Points, in no order, along strands that fork, close into loops and pass close to each other.
Points whose rows are less than 47.8 apart are linked; no others are. Some points are linked to none.
j953: [  1 -33  -5  16  43  22  12  13  37 -21  31 -10]
j684: [ 20  24 -41  -7  50 -13  48  65  29 -45   7  12]
j8: [-14  15  38 -31 -13   0 -32 -25 -34 -28 -31 -17]
j749: [  6 -32 -33  -6  44  32  42  21  34 -15  56  -2]
j172: [  2 -12  29 -31 -14  11 -11 -18 -37   2  -7  -2]
j64: [ -5 -56  31 -39 -25  20 -13 -36 -28  19   0 -22]
j185: [-18  25  39 -21 -22 -16 -56 -41 -24 -30 -38 -27]
j802: [ 15 -37  24  13  34   5 -18  -7  39  -6  27 -10]
j774: [-41 -18   5 -10 -35  -4 -17 -59 -12   3 -22 -44]
j135: [-24 -51  21 -33 -33  19  -9 -47 -23  13 -10 -34]
j641: [ 18  42   5  26  38 -28   7  54  30 -30 -23  20]
j831: [-11  62 -39   2 -30   0  20  31 -38   5 -24  28]
j3: [  3 -42  10  26  31  19  -7   2  37  -2  27  -7]
j270: [ 20  23   7  23  41 -21   6  42  34 -32 -10   9]
j329: [ -7  76 -28  -6 -22  -6  12  40 -41  -6 -29  31]
j77: [ 21  68   9  17  17 -32   1  58   7  -5 -31  42]
j644: [-30  -4 -18 -12 -35  12  15 -30 -31   6 -15 -16]
j509: [  1  46 -31  20 -28   3  18  29 -22  21 -15  39]
j322: [ 11 -62  37 -36 -14  17 -18 -31 -21  28  12 -12]
j218: [  8 -41   1  18 -16  19  -5 -11   1  43  16  14]
j726: [-39  36 -29  23 -28 -43 -18 -47 -18   3 -20 -39]
j248: [  9 -10   3  35   4  11  -5  14  16  19   8  19]
j713: [-26 -26 -15 -15 -38  18  19 -36 -29  20  -7 -16]
j439: [  0  12 -20  37  39  11  26  52  27 -25  -1  10]
j496: [ -5   4  30 -32 -15   8 -16 -17 -40 -14 -19  -6]
j790: [ -1 -38 -21   2  44  33  28  15  34 -18  48 -10]
j255: [ -2  22 -16  52  18  11  14  48  21  -4 -10  23]
j227: [  1  32 -17  48  -4   6  10  41   9  15 -13  37]
j307: [-41  17 -30   0 -32  -3   9 -32 -28  -7 -23 -26]
j460: [11 -1  9 35 25  4 -4 24 26 -3  6 11]
j92: [ 27 -24  35   8  30  -8 -24  -5  29   1  20   0]
j452: [  1 -46  -2   1 -30  21   5 -21 -10  46  15   6]
j263: [ 44 -20 -25 -49  23   4  36  -4  59 -29  59   7]
j987: [ 24 -10 -43 -16  39  13  50  30  41 -17  57  11]
j900: [ 29 -26  42  -8  12  -4 -24 -10   2  18  18   8]
j777: [-33  -4  14  -8 -38 -27 -40 -68  -8   8 -23 -46]
j413: [ 22  15 -46 -10  45  -3  52  58  31 -35  25  15]
j236: [-29  12   2   0 -35 -44 -41 -67 -13  11 -19 -43]
j175: [  3  44 -24  35 -17   3  12  37  -6  21 -15  41]
j668: [  6 -29   2  36   1  18  -6   2  17  26  14  15]
j342: [  6   5  -7   4 -25  11   8   0 -25  23  -2  24]
j32: [-13 -44  -6 -15 -37  20  14 -33 -24  37   6 -10]
j545: [ -8   8  -8 -14 -28  14  10  -9 -38   9 -11   6]
j876: [ 23 -68  41  -9  11   8 -34 -25  18  32  35  -9]
j443: [  8  14 -13  21  48  -3  24  49  32 -38  -1   3]
j746: [ 21 -23  41 -25  -2   4 -17 -13 -24  14   8   7]
j200: [ 28  20  35 -13   6  -9 -10  12 -20   4  -5  23]
j667: [-39 -36  10 -20 -38   8  -9 -57 -15   7 -19 -45]
j587: [ 24  58  12  21  29 -37   2  57  20 -17 -32  31]
j836: [ 16  80   2   3   5 -26   3  57 -16   1 -32  46]
j618: [-17  21  39 -18 -28 -28 -66 -54 -19 -18 -35 -31]
j475: [-49  25 -34  15 -29 -19   1 -41 -21  -3 -23 -36]
j336: [  1 -63   8  -9  44  24  -1 -15  50 -17  48 -28]
j419: [  4  82 -10  -8 -11 -17   6  51 -35  -4 -33  40]
j819: [ 21 -67  43 -30  -4  11 -29 -28  -8  34  26  -8]
j840: [ 31   6 -50 -18  37  -1  53  41  44 -23  46  19]
j36: [-32  28 -14  10 -31 -48 -32 -56 -18   8 -20 -40]

How many points has the smallest loop of links through each point below? Write - if it is on no loop.
j227 => 14
j713 => -
j746 => -

A piece is all that can be reached along the links. How many separate loops has the piece of each point below (a circle has one, a figure eight two, a Y none), and how many tips (points with one link)?
j255 => loops 1, tips 0
j668 => loops 0, tips 3
j953 => loops 0, tips 2
